Points, in no order, along strands that fork, close into loops and pass close to each other.
Two points are linked if the straight distance between their rows is under 44.8. Some points are linked to none.
piz: [ 22   6 -20   6  13   2   2 -34  -6   6   1  -5  17  -9   5 -16  -6  -1
   2   6  35]
zimev: [  4  12  46   5  -6  40  30  30 -21   3 -14  -4   7  23  20  18  -9  11
  -5 -26  -5]
far: [ 14 -10 -13  17  13  -7   3 -31  14  -6   0  -6  -4  -8  -2 -10  -8 -19
   1   2  14]
Pudo: [  2   0 -37   9 -10 -17 -27  21 -31   0  10   1  28 -11   3   6  14  12
  -1  42   3]
fub: [ -7  -3   6   1  12  -3 -13  21  -5  -2 -18  -9  -4   1 -23   4 -17  29
  21  19  -2]
lufen: [-15 -14 -27  -9   8 -25 -35  21  -4  -3  -3   0  10  -3 -15   1  13  26
   6  36 -23]
Kipub: [ 17  17  -6   2  -6   5  30 -40  -1  -4   8  14   6   3  19 -11   3 -23
 -11 -20  15]
Sel: [-15  19   0   1 -18  15   6  24 -33   1  -9  13  11  -8   8  21   7  32
  -1  -4  -5]
mero: [  1   3  14 -14   3  -6  -3  19   2  -4 -15 -17 -13   3 -23   3 -14  25
  13   3  -6]
Rukim: [ 25  10   4  -2   0   1   6 -10  11   2  10 -11 -13   5  13 -13 -15 -11
   3 -20  13]
Miz: [ 32   5  24  13  -1   1  27 -20   9 -20   1  -5   2  17  24 -18 -15 -41
 -10 -14  15]
Vitap: [-21 -21   3  14   4   8 -11   7  -3  16   7   3  -1 -10  -8  13  10  -3
  12   3   4]
Boru: [-19 -26  -8  -4  15 -18  -7 -17  41 -12  -1   7 -16  -3 -23   2   7 -19
  -8   2 -23]
vadi: [ -5 -20   0  -6  10   0 -17  -5  24  23  24 -10 -21  -5  -8  -3  11 -26
   1 -17  -3]
daf: [  4  -2  27  13   5  24   6  26 -22   7 -18 -11   0   1  -9  17 -12  16
  14   0   9]
Vume: [ -7  -1 -25   4 -15 -22 -28  36 -30  -5  10  -4  24 -11  -8   7  19  13
  -2  49 -16]
geb: [-22  -2  42 -11  -3  15  22  12   5   7   2  15  -6  10   8  13   3 -13
   6 -30  -7]
tuzeg: [ 26   7  45  13  -6  20  33   7  -7 -15  -1  -2   8  28  32  -1 -12 -24
 -11 -22   5]
Loruv: [ 31   0  49  -8  -3   0  18  16  17 -16   5  -6  -8  41  29 -16 -18 -32
   3 -28  14]
zeled: [ 11  15  -7  14  -8  26  13 -16 -36  17   8   9  23 -12  20   7  13   8
 -10  -5  30]
Mizu: [ -2 -13 -12  -1   1 -16 -13  -9  27  -9   1  -5 -17  -7 -26  -2   8 -16
 -11   4 -19]
nal: [  4 -16  -9 -13  14  -8 -19 -12  43  13  21  -7 -26  -3 -12  -9   7 -24
  -5 -18 -10]
tok: [-28 -17  15 -28  15 -11 -11  14  19  12  -6  -4 -12   4 -26   2   4  25
  13   3 -11]
ses: [  8  16  48  -9 -14  23  31  29 -10  -4  -4   1  -3  28  18  13  -7   7
  -3 -33 -10]
Fepuv: [-39  -5  25  -6  -4   5  14   8   4   3  -6  16  -7  -1  -1  14   8  -1
   8 -14 -15]
mag: [-22  -5  15 -12   7 -21   1   3  20 -24 -28  -4 -11   1 -31  -4 -14  12
   2  11 -22]
zufar: [  6  18 -41  -2  -6  -5  -4 -18 -19   2   3  13  21 -11  11  -1  12  28
   3  16  16]
lomip: [  4  18   6   8  -9   9  20  -6  -8 -10  -5   8  -1   1  11   7  -6   3
  -2 -10  -2]
tepig: [ 30   5   9   7  10  -2  16 -21  21  -6   6 -11  -4  12  17 -19 -22 -32
   3 -18  20]
Kinen: [ -2 -12  15  -8   0 -12  -7   3  24  -3  -2 -20 -21  -3 -29   0  -1  -7
  -1   1 -15]
labo: [-24 -36  -7   6   6 -17 -28   8  15  -5  -2  -5  -6 -12 -29   5  19 -10
  -6  26 -25]
Nek: [-50 -13  10  -2   1   0  -4  13  -2   6  -9  17   2  -8 -10  13  11   9
   9   4 -19]
vade: [-11 -30 -26  13  26 -19 -24  -8  10  -9  -6  -1   4  -7 -19  -4   4  -2
   6  39  -9]
safof: [ 23   0 -31  -7   0  -3 -39   4  12  21  17 -29 -16 -13  -8 -15  -2   7
  -4   5   1]
nel: [ -5   1 -25  17 -16  -3   1 -17 -11  -1   4  11   9 -16   0   6  16 -10
 -15  12   0]
parim: [  3  20   4   4   5  22  29 -19 -27   1 -13  15  24   5  23   6  -7  20
   2 -10  25]
nug: [-17  -2   9   3  10 -14   5  -8  14 -19 -21   3  -5   0 -12   1 -15   3
   8   7 -14]
rar: [ 30  15  23   4   1  31  19  13 -14   9   1 -10   5  17  25   7 -15   2
   2 -29  19]
beka: [ 19  13   9  21  -7   9  20 -18  -9 -13  -9  -4   4  -4   6   1 -11  -9
  -7   1  13]
Pufe: [ -7   5 -13  27 -20   1   2  -6 -27 -10  -5  10  14 -19  -3  11  15  -6
 -15  25   2]
ritu: [ 12   4  23   4  -5   9   5  22  -7   1 -10 -17  -9   3 -14   8 -16  13
  10  -2   1]
Rez: [ -9 -24  16  -4   3 -12 -18  12  21   3  -2 -26 -18  -2 -43  -4   2   0
  -1  16 -17]
Kote: [ 21  15 -43  -3  -8  -6 -10 -20 -12   4   4  -6  12 -12   5 -13   3  15
  -7  14  17]
sete: [ 18  12  -8  -3  -5  12  -2  -3   3  14  12 -10 -10  -1  12  -6  -9   1
   3 -25  12]
Bug: [ 24  25  13  -4  -4   9  45 -36  -6 -13   3  19  18  17  34 -13  -1 -20
 -14 -19  18]
Sib: [  7  -2 -38  16 -14  -4  -5 -24  -3   4  13   3   3 -20  -2  -5  21 -24
 -21   7   5]
Gizis: [ 28   6 -34  -9   1  -3 -29 -14  18  13  15 -26 -15 -11   1 -22 -15  -1
  -6  -7   9]
bas: [-47   1  -6  -6  -6 -14  -8  17 -14 -16 -26  17  12 -14 -12   0   4  21
  -1  28 -31]
mifu: [ 27  14 -19  -6  13   6   3 -27   3  14   4  -7   5  -1  16 -17 -14   7
   9 -12  36]
gama: [ 32  16  21   4  -1  39  25   6 -19  18  12  -6  12  21  39   3  -4  -6
 -12 -33  24]
zesiv: [ 20  -2 -21   7   4  -5   6 -35  25  -2  12  -3  -8  -6   4 -14  -4 -34
 -15  -8  11]
nuv: [-38   3  -7   9 -13 -13 -14  25 -29 -14 -21  13  18 -14  -8   6   3  16
  -8  37 -22]
Bifeg: [  1  16  -1   1 -11   3  27 -23  -5  -9   3  21   0   3  15   1   2 -10
  -8 -17   1]
Vis: [-22   0  40  15  -6  25  21  19 -21   2 -15   5   5   1   0  19  -4   0
   2 -12  -9]
sug: [ -4  25  -4   5 -17  11  15   1 -26  -7 -11  15   7  -7  12  13   3  23
  -4  -1  -2]
fode: [-14   0  44   9  -5  22  25  11 -10   1  -4  12   2  10  15  16  -3 -11
   1 -25  -4]
gilo: [  9   2 -29  11  -2  -7 -22  14 -28   2   1  -8  15 -10  -3   5   2  22
   8  33  12]
gon: [  9 -10 -10   4  15  -8 -22   6   0   4  -3 -18  -9  -4 -18  -4 -10  18
  16  17   5]
zaz: [ 33  20  16   5  -6  34  32 -18 -25   9   9   3  18   8  34   1   3  -4
 -19 -24  25]
geka: [ 35  20   1 -19  -6   7   4 -11  20  10  29 -11 -20  12  30 -30 -21 -46
 -18 -38  12]
pudot: [  6 -18 -25  16  20 -13 -11 -25  11  -8  -4  -5   1 -12 -15  -9  -1 -10
   1  23   5]
ret: [ -4  -4  13   9  12  -4   6  -7   4 -12 -17  -5  -4  -1  -9  -1 -20  -1
  14  10   5]
rak: [ 12  -1  34  -2   1  -5  20   0  21 -16  -1   0  -8  25  16  -8 -17 -31
   5 -25   2]
ravok: [-35 -11   9 -16   8 -17 -11  13  12 -14 -26  -1  -6  -2 -32  -6  -3  24
   3  25 -27]
malog: [ -3   0  22 -13   1 -14  22  -7  30 -17   2  12 -15  19  11  -7 -10 -29
   3 -23 -11]
luk: [-15   2  18  26  -1  18  16   6 -26  -1 -12   7   9  -9   4  16  -1   0
   2   5   3]
banok: [ -5   2  -3  -9  -5  16  -6  22 -13  26  13   1  -5  -2  -1  18  13  19
  15 -17   4]
rim: [-32 -34  -1 -21   5 -15 -33  23  13  17   9  -7  -2   1 -32   5  26  13
   1  24 -22]
govap: [ 13  14  -5 -24 -13  -3  -6   2  24  10  20  -9 -33   2  -4  -7   2  -9
 -11 -29 -14]
laz: [ -7  22 -27   3 -16  -1   3  -4 -30  -6 -10  17  18 -10  11  10  10  30
  -5  12   4]
sada: [-22 -16   4  29   6  14  -2   1 -20   7  -5   9   8 -14  -3  12   5  -8
   9  13  10]
Lafod: [-16 -16 -18   3  14 -19 -24  11   2  -7  -6   3   4  -5 -18   1   1  16
  14  36 -14]
lozi: [ -5   9 -11 -13   3  -8  -2  -3  10  -3  -3   4  -9   2  -4   2  -3  22
  12  -9  -5]
gup: [-11  -1  -4 -14  15  -6   5 -14  23   0  -3  12  -8   5   3   1  -3   9
  18 -15  -2]
vil: [-34   7 -13 -10  -6 -13  -3   5  -2 -17 -24  17   2  -7  -9  -1   0  29
   2  15 -26]
midez: [ 11   3 -48   8 -13 -18 -25   2 -14   1  14  -7  17 -15   3   0  23   3
 -13  33   0]
duta: [-13  -3 -20   8  12  -2 -21  21 -27   2 -10   5  16  -6  -7   4  -5  31
  22  36   7]
Teku: [-40 -22   0  -7  -1  -7 -21  20  -3   9   1   7   2  -7 -19  11  22  10
   8  19 -19]
fuso: [-17 -10 -24  -8   4 -27 -32  39 -14  -6   1  -2  24   0 -12   5  11  24
   5  53 -23]
dimi: [ 13  19   9  11  -4  32  28 -10 -30   6   0  12  20   4  25  15   3  11
  -7 -17  20]
zopu: [ 12 -10 -32  -2  -7  -9 -26  -9  22   3  12 -12 -14 -12 -16  -7   9 -11
 -18   4 -14]
Dagu: [-19 -25  -1   0  10  -1 -21   7  14  23  16  -4  -9  -9 -13   6  19  -9
  10  -2  -4]
zura: [ 17   8 -26   8   4   4   0 -43 -14  11   7   2  23 -20   2 -16  12  -6
  -8  14  36]
tez: [ 18  10 -49   3 -15 -16 -20 -14  -8  -4   7  -7   7 -13  -1  -7   9   9
 -13  24   2]
Gotes: [-15   3  -9  -5 -10  12  -8  25 -22  18   2  10   8  -6   7  21  11  30
  13  -2   3]
pafod: [ 18   6  20  20  -9   7  25 -18  -2 -14  -2  -2   1   4  14  -5 -12 -29
  -7  -7   9]
kat: [ 38  14  15 -12  -6   2  13  -7  16  -3  22  -2 -11  28  32 -27 -18 -43
 -10 -34  12]
gifa: [ 17  -9 -24  -6  12 -13 -37   4  16  10   6 -25 -13  -8 -18 -14  -5  13
   4  11  -5]
gite: [-22 -17   6 -19  20 -17   0 -12  43  -8  -3  12 -16   5 -17   0   4  -8
   3 -13 -21]
zuriz: [ 13  12  47  -3 -17  11  31  14  -3 -17  -3   5  -5  28  25   1 -10 -18
  -5 -28  -8]
dopog: [-15 -34   5   3  12 -17 -25  10  15  -1  -7 -14 -11  -6 -40  -2   6   0
   2  31 -19]
sok: [-17   2  -7  21 -15  -3  -6  16 -33 -12 -11   8  14 -17  -7  12   7  10
  -5  34  -8]
Tof: [-21  12  -7 -12  -6  -6   5   4  -1 -11 -14  16   0   0  -2   8  -5  30
   9  -2 -11]
lef: [ 29  19  31   5  -5  18  43 -13 -11 -17  -3  10  16  27  38  -7 -10 -17
 -12 -21  18]
Lepil: [ 14  -1 -16  -7   5 -11  -5 -20  34   0  13  -5 -21  -1   0 -13  -5 -28
 -10 -19  -3]
Fet: [ -8  -6  11 -23  14 -15  10 -10  43  -3   9  16 -20  14  -1  -2   0 -21
   4 -27 -14]
bivuv: [ -6   6  11  -9  15  -4  14  -6  19   1   4  13  -4  16  17   2 -10  -4
  22 -29  10]
ligo: [-40 -15   8 -30  11 -17 -16  22   9   1 -17  -1  -3   4 -29  -2   5  39
   6  22 -21]
kila: [  5  -4 -39   6 -13  -8 -14 -23  14  -3  15  -2  -8 -15  -6  -4  20 -24
 -24   3 -11]
Fus: [  6   1  -2  -8  -4  11 -12  12   2  28  15 -14 -15  -4   1   1   1   5
   8 -20   6]
dig: [-25 -28   8 -29  10 -16 -23  14  20  19   7  -9 -12   1 -34   2  17  19
   4   8 -17]
fada: [  9   8 -19  15  -5  12   8 -25 -29  16   6   5  24 -18  11  -1  15   3
  -5   7  34]
dipom: [ 38   3  39 -16  -4   0   6  12  20  -9  20   0 -10  42  37 -25 -17 -45
  -5 -36  18]
sikuz: [ 12   7  20  11   5  32  12  20 -23  11  -8  -7   7   9  11  17 -14  14
   9 -15  16]

A piece is two or more points that can be reached from each other along the links. Count, over all rows, the pieces, the separate loops (a circle has one, a figure eight two, a Y none), the forks (points with three links) and the tips (points with one).
pieces | 3
loops | 1
forks | 5
tips | 9

A fork is a point with three links, a tip a point with one. Leave the first point through the second and follow the links. Name the first fork or tip that comes.
gon; fub | dimi
bivuv; gup | Mizu
Lepil; zesiv | Pudo
zuriz; tuzeg | lomip
tepig; Rukim | sug
rim; dig | ret
Sib; nel | bivuv
dimi; zaz | Gizis
Kipub; Bug | zimev

Name the points in between on the shortest way along the links from the first point to the second, in order.
Fepuv; vadi | geb fode Vis luk sada Vitap Dagu
Fet; geka | malog rak Loruv dipom kat
pafod; duta | beka lomip sug laz zufar Kote tez midez Pudo gilo
sok; malog | Pufe nel Sib kila zopu Mizu Boru gite Fet
